Points, in no order, along strands that fork, close into loops and pass close to each other.
In the rows, 100 means zero.
Two points are linked if the straight distance between their rows is under 104.
(379): 100	124	97	93	92	77	59	82	43	110	152	73	118	79	103	53	109	84	125	135	107	68	131	124	127	104	118	102	121	107	86	67	128	137
(491): 108	63	83	119	75	138	102	88	121	97	100	101	101	96	120	108	83	110	117	122	129	102	103	102	74	111	76	90	80	99	114	117	85	81
(138): 82	126	84	83	127	82	107	110	121	84	86	86	80	73	52	109	94	115	120	66	79	112	106	108	117	114	107	82	129	107	130	114	82	98
(423): 89	95	115	103	96	109	95	68	107	105	112	118	106	112	86	125	100	90	110	99	91	110	115	110	122	68	119	56	125	110	105	128	112	85
(204): 113	79	100	124	99	122	120	57	107	86	112	113	137	133	77	106	131	73	88	95	102	108	135	86	101	85	89	94	134	80	73	140	131	106
(269): 113	76	112	115	125	79	98	81	98	122	100	117	92	77	131	107	76	128	111	107	80	82	98	97	85	96	77	93	90	123	121	76	101	65
(919): 86	100	90	94	89	106	115	122	93	77	84	128	102	122	61	79	124	83	93	83	84	115	81	86	67	147	102	123	100	46	117	86	100	118
(908): 79	82	89	65	98	125	95	107	111	61	72	112	66	61	77	127	84	121	87	84	148	82	122	118	153	109	122	110	91	84	46	115	59	100
(258): 112	64	98	101	89	131	101	77	126	106	93	113	110	102	104	97	99	101	109	87	121	97	81	84	99	80	112	80	117	66	49	112	97	110
(606): 76	91	107	72	86	148	102	81	121	102	82	111	136	99	130	114	103	94	88	72	122	97	54	69	76	103	111	78	121	94	76	101	63	62
(197): 96	93	119	100	42	92	94	104	96	113	77	126	107	100	116	103	91	95	75	93	91	106	95	94	87	108	134	113	79	80	125	90	115	83
(36): 103	78	122	69	63	135	116	120	118	76	71	102	92	102	102	130	89	106	88	112	94	99	81	84	88	122	88	71	118	100	98	147	89	77
(286): 117	122	102	133	113	102	94	81	100	86	134	97	103	128	103	102	142	60	113	105	110	98	94	79	70	120	94	86	105	83	101	88	92	73
(167): 110	121	98	106	162	59	78	72	86	122	135	70	106	78	91	74	92	76	126	122	121	112	125	101	122	69	105	89	107	116	87	93	120	136
(673): 123	111	101	109	152	47	96	99	52	137	136	99	102	140	110	75	104	59	102	102	96	117	70	123	107	114	99	149	101	100	122	58	114	123
(703): 88	127	103	103	66	99	88	148	116	119	57	75	55	89	104	102	107	106	123	103	92	110	88	100	109	80	98	117	73	114	106	109	91	113
(386): 65	94	99	96	107	115	105	85	104	97	72	138	103	72	121	108	67	162	90	84	108	69	112	118	134	86	108	74	95	120	104	103	77	38
(926): 108	97	91	131	99	116	100	81	84	99	145	56	122	125	120	75	101	111	111	129	132	73	98	101	73	96	83	76	119	117	52	81	97	126
(740): 104	122	112	126	71	101	74	97	88	105	111	96	74	89	127	104	108	82	89	129	97	71	133	73	106	85	112	105	67	101	113	106	135	97
(734): 129	113	110	88	88	100	113	125	101	115	127	66	63	108	90	111	109	66	113	124	73	125	70	84	76	114	100	117	115	114	117	105	122	114
(262): 108	122	124	114	102	33	105	113	91	117	92	86	76	117	100	117	106	89	63	84	51	102	84	87	107	89	113	122	107	118	120	67	133	119
(30): 96	62	68	105	76	144	89	109	100	107	72	102	104	87	98	95	101	108	128	108	133	87	77	117	65	124	79	100	92	91	100	118	54	89
(962): 103	79	88	94	109	119	97	104	106	100	110	77	77	99	58	102	107	79	150	128	112	105	86	78	91	124	74	98	138	101	75	136	107	100
(720): 76	103	87	67	87	127	127	121	106	80	77	132	63	79	98	144	73	137	68	64	129	88	128	108	143	88	107	125	84	120	55	105	77	66
(675): 96	116	79	85	114	95	117	121	117	112	75	93	81	104	49	115	107	100	95	66	103	120	103	99	87	116	98	126	100	86	124	112	84	86
(72): 98	79	75	114	135	105	122	94	109	61	85	115	98	84	109	105	94	140	90	94	106	98	119	121	108	72	68	86	85	95	93	123	63	93
(407): 78	96	98	84	92	86	74	127	92	121	59	116	103	60	113	77	68	142	113	103	99	96	111	136	115	92	90	107	62	111	106	109	82	124
(840): 47	93	98	91	101	136	98	83	112	110	75	120	99	73	102	117	105	135	106	65	100	92	112	112	136	78	128	78	105	123	93	111	68	48
(768): 90	87	111	62	88	119	97	108	114	39	66	121	87	53	59	102	86	119	88	92	108	89	122	101	122	107	118	82	88	73	71	113	80	108
(598): 114	116	97	123	111	101	91	90	67	111	148	100	107	136	131	94	151	56	115	101	114	103	68	103	91	108	95	133	97	75	115	58	93	85
(202): 100	101	104	98	109	116	134	89	130	76	70	125	93	102	108	127	103	137	84	67	106	101	112	101	102	67	96	94	99	91	94	109	77	80
(731): 75	76	69	69	98	134	104	115	92	77	83	103	90	73	91	107	90	121	99	100	126	89	86	141	86	118	78	107	81	111	88	122	49	95
(292): 95	90	114	92	121	52	76	87	86	124	118	126	116	77	106	88	90	89	109	88	73	92	95	115	115	98	136	105	120	103	124	77	119	120
(141): 112	114	109	122	119	48	73	94	92	113	105	105	113	78	121	95	94	128	74	131	69	62	149	90	126	80	76	110	83	118	90	92	143	117
(334): 81	80	79	95	158	108	128	99	111	77	83	115	117	101	95	84	77	129	82	84	99	102	102	121	68	100	77	90	83	91	121	94	65	118
(945): 109	99	86	100	107	119	116	127	125	114	74	98	93	137	80	124	119	83	111	90	112	139	99	77	71	129	83	129	110	98	97	124	97	92
(416): 63	92	84	67	104	110	81	134	89	84	85	114	85	52	103	92	73	135	112	99	105	88	104	154	127	105	90	107	70	134	92	118	57	108
(375): 106	113	109	119	42	79	79	97	80	108	117	109	101	119	123	106	109	75	71	119	101	94	98	92	88	109	128	111	66	85	124	86	144	91
(500): 88	84	87	130	113	124	96	94	92	86	119	56	132	135	100	77	119	102	137	118	117	93	104	123	94	116	62	63	112	117	75	95	85	132
(780): 108	92	100	113	71	108	92	70	98	113	143	90	120	127	91	84	124	82	96	108	126	108	137	99	103	107	118	96	121	87	71	121	143	126
(503): 123	93	104	104	91	127	129	101	116	119	97	95	104	145	112	117	112	90	89	89	111	129	82	65	66	138	84	124	109	83	119	82	107	107
(829): 87	107	116	105	53	73	121	110	90	107	62	121	99	118	118	111	113	72	41	82	73	115	71	74	73	99	120	130	77	79	135	73	115	60
(684): 124	79	80	134	107	118	108	74	90	89	142	69	101	84	103	70	97	95	107	138	120	74	109	101	108	61	92	55	99	117	46	104	94	125
(660): 111	99	117	119	136	55	81	89	109	104	76	134	126	69	126	105	93	155	81	95	73	78	141	91	139	74	89	106	89	100	79	80	107	104
(634): 108	81	84	98	92	140	91	80	116	110	81	117	131	121	117	83	94	101	114	79	127	108	46	78	83	95	121	85	115	71	85	97	73	87
(576): 88	81	108	90	100	103	118	121	113	70	109	72	72	96	40	110	110	101	130	137	95	101	121	105	114	130	79	100	129	117	90	128	116	122
(696): 99	80	106	107	77	72	98	124	98	76	91	86	62	85	69	115	86	105	118	139	77	100	123	117	125	114	81	95	97	126	112	113	116	124
(11): 111	105	97	127	101	63	125	97	81	112	95	108	93	132	128	111	115	73	56	92	63	116	70	85	85	111	96	148	72	91	148	49	125	74
(229): 87	103	111	107	110	82	91	120	101	113	87	102	96	87	119	91	108	116	115	99	84	107	114	117	98	76	91	112	74	114	113	104	97	127
(230): 84	84	102	101	86	61	84	122	93	99	90	77	95	78	71	83	83	102	113	119	78	111	116	122	116	101	98	107	88	114	115	88	125	136
(397): 112	121	116	125	105	35	88	111	92	118	91	93	117	105	114	91	103	122	66	101	45	83	116	86	118	92	77	111	82	109	113	69	139	117
(751): 91	103	106	73	66	109	121	135	114	61	61	126	84	76	55	105	83	112	64	98	97	101	118	94	103	110	121	102	87	80	86	116	99	92
(590): 109	133	94	106	95	84	95	93	74	98	150	52	99	90	97	62	97	110	100	136	95	93	141	113	115	112	95	112	112	113	77	98	139	133
(583): 126	115	103	96	118	76	93	107	57	128	128	106	98	133	132	79	105	58	110	111	98	120	45	115	86	97	86	152	79	85	135	59	106	84
(630): 95	116	92	87	70	125	91	128	121	107	58	95	59	71	111	114	88	130	102	78	126	100	96	91	105	90	107	99	79	99	94	118	74	88
(350): 120	81	97	117	103	82	129	82	100	104	131	105	99	110	121	98	86	99	98	120	89	79	108	93	70	113	86	105	96	107	131	72	119	83
(495): 99	104	82	101	143	97	121	95	90	95	106	124	107	105	102	87	99	101	84	72	66	107	74	115	68	104	92	109	93	71	132	85	74	119
(4): 123	118	121	106	140	83	95	83	122	99	114	71	73	77	96	105	91	89	113	124	111	100	144	95	128	72	114	85	106	107	76	99	128	136
(106): 102	98	97	124	111	116	116	95	113	65	101	100	101	119	75	116	139	92	114	105	99	82	114	81	93	103	75	66	122	89	91	104	72	75
(348): 59	128	79	64	125	123	113	111	120	84	91	100	101	78	44	111	101	104	103	47	102	100	97	120	120	92	104	72	115	104	106	131	59	86
(352): 93	97	109	113	139	58	84	83	70	135	142	98	125	115	108	93	102	65	122	99	84	103	88	117	92	105	102	125	117	127	123	71	121	115
(120): 98	104	122	97	149	54	56	94	96	121	68	124	140	59	131	100	77	135	83	108	82	91	112	96	135	59	106	104	85	113	82	99	103	153
(799): 136	118	105	120	95	43	112	125	77	110	101	91	73	108	115	97	106	80	68	106	71	116	69	88	99	97	99	132	81	115	130	52	125	86
(774): 110	82	91	105	85	138	115	72	114	93	90	128	123	112	84	98	117	84	91	82	92	122	107	85	95	102	102	94	123	67	80	141	101	86
(864): 101	102	123	101	72	90	85	94	100	122	129	92	94	129	71	101	101	75	111	117	104	116	125	103	108	119	138	99	110	110	98	113	149	109
(534): 89	94	98	69	68	88	107	130	104	67	69	119	103	106	47	79	94	87	75	85	80	101	80	89	78	130	131	111	89	57	100	108	111	120
(620): 57	111	100	68	103	127	110	119	90	93	91	116	107	77	67	108	92	109	96	48	102	89	101	119	109	100	128	90	97	125	90	122	68	73
(581): 121	110	94	90	115	103	100	115	89	106	121	72	81	105	64	94	117	58	141	128	102	114	60	68	66	121	80	119	124	93	93	115	111	117
(588): 100	124	88	79	87	132	97	139	122	115	68	95	106	106	120	100	84	124	108	78	139	128	66	82	66	97	103	120	72	91	107	104	63	86
(171): 90	109	113	90	95	106	92	97	128	90	100	95	104	138	72	111	96	84	110	97	102	119	116	110	104	108	125	72	114	94	115	118	111	105
(641): 119	75	91	112	72	105	106	90	94	101	124	85	96	105	118	88	71	99	120	150	118	82	117	113	63	120	85	84	88	116	117	107	109	93
(788): 126	113	100	117	87	107	71	80	71	120	157	78	103	104	136	84	99	87	125	120	99	86	79	104	103	84	107	84	113	104	105	95	122	102
(690): 120	100	118	112	85	116	97	78	101	77	120	121	118	151	110	123	143	62	90	86	109	105	76	73	87	126	98	91	135	76	104	110	119	59
(672): 105	106	104	78	73	120	133	133	120	101	69	101	111	113	118	97	102	117	70	64	104	113	68	80	56	93	105	120	79	71	98	94	81	101
(203): 83	96	110	59	98	126	160	105	112	75	65	128	86	105	79	145	102	132	76	66	112	107	126	106	112	91	105	113	118	101	74	120	70	65
(558): 112	112	101	102	100	86	43	77	52	107	157	92	122	86	117	47	94	66	141	126	105	77	91	117	115	91	115	73	105	99	96	83	107	119
(341): 105	116	79	115	145	80	80	55	83	110	161	74	125	107	86	72	113	50	103	116	121	109	102	101	110	80	130	83	115	122	80	98	112	114
(368): 111	85	117	94	65	126	131	110	135	104	72	85	114	129	130	123	106	118	71	91	104	117	85	68	78	107	76	122	106	85	114	84	99	101
(530): 85	83	94	111	129	112	104	102	121	68	108	68	107	105	73	106	124	96	134	97	108	88	124	115	115	95	70	64	114	115	82	100	69	111
(701): 106	126	86	97	117	108	104	119	97	90	107	109	91	123	100	87	109	83	94	79	81	122	62	101	73	127	84	105	98	49	138	66	85	111
(371): 129	152	91	109	79	89	95	90	78	121	147	49	81	107	128	76	111	112	106	113	109	100	107	101	107	101	110	123	113	102	86	89	134	112
(923): 96	86	102	78	131	69	49	116	92	115	64	129	123	70	131	79	58	130	94	114	94	96	127	124	143	81	80	106	64	120	86	104	98	135
(29): 99	99	102	97	105	111	104	75	108	108	74	122	93	84	131	115	73	138	103	99	97	86	95	100	95	98	102	81	88	116	141	93	82	31
(234): 83	108	124	119	108	76	72	75	102	115	122	118	114	106	122	109	98	103	105	92	87	96	113	108	120	88	138	83	97	115	124	95	131	94
(246): 123	117	111	102	76	97	112	128	113	128	95	55	63	99	125	120	102	86	97	116	82	108	81	77	98	89	89	113	95	120	112	100	117	108
(439): 109	83	75	138	134	111	98	64	102	103	137	81	127	94	81	77	86	75	98	116	99	98	103	105	123	58	119	50	110	120	74	118	107	115
(548): 92	88	138	58	66	155	126	97	123	101	70	122	118	100	127	140	107	107	83	83	112	102	86	72	97	115	98	85	138	109	99	107	85	64

A piece is all that can be reached along the links. How many separate loops has the piece of each point below (a circle has one, a figure eight two, a Y none), and how many tips (points with one link)?
(106) | loops 0, tips 3
(350) | loops 2, tips 1
(558) | loops 1, tips 0
(751) | loops 1, tips 0

How many points has the smallest loop of links through each point below? Write none if it is on no loop.
(720) | 12
(503) | 23
(581) | 9
(923) | none
(788) | 5
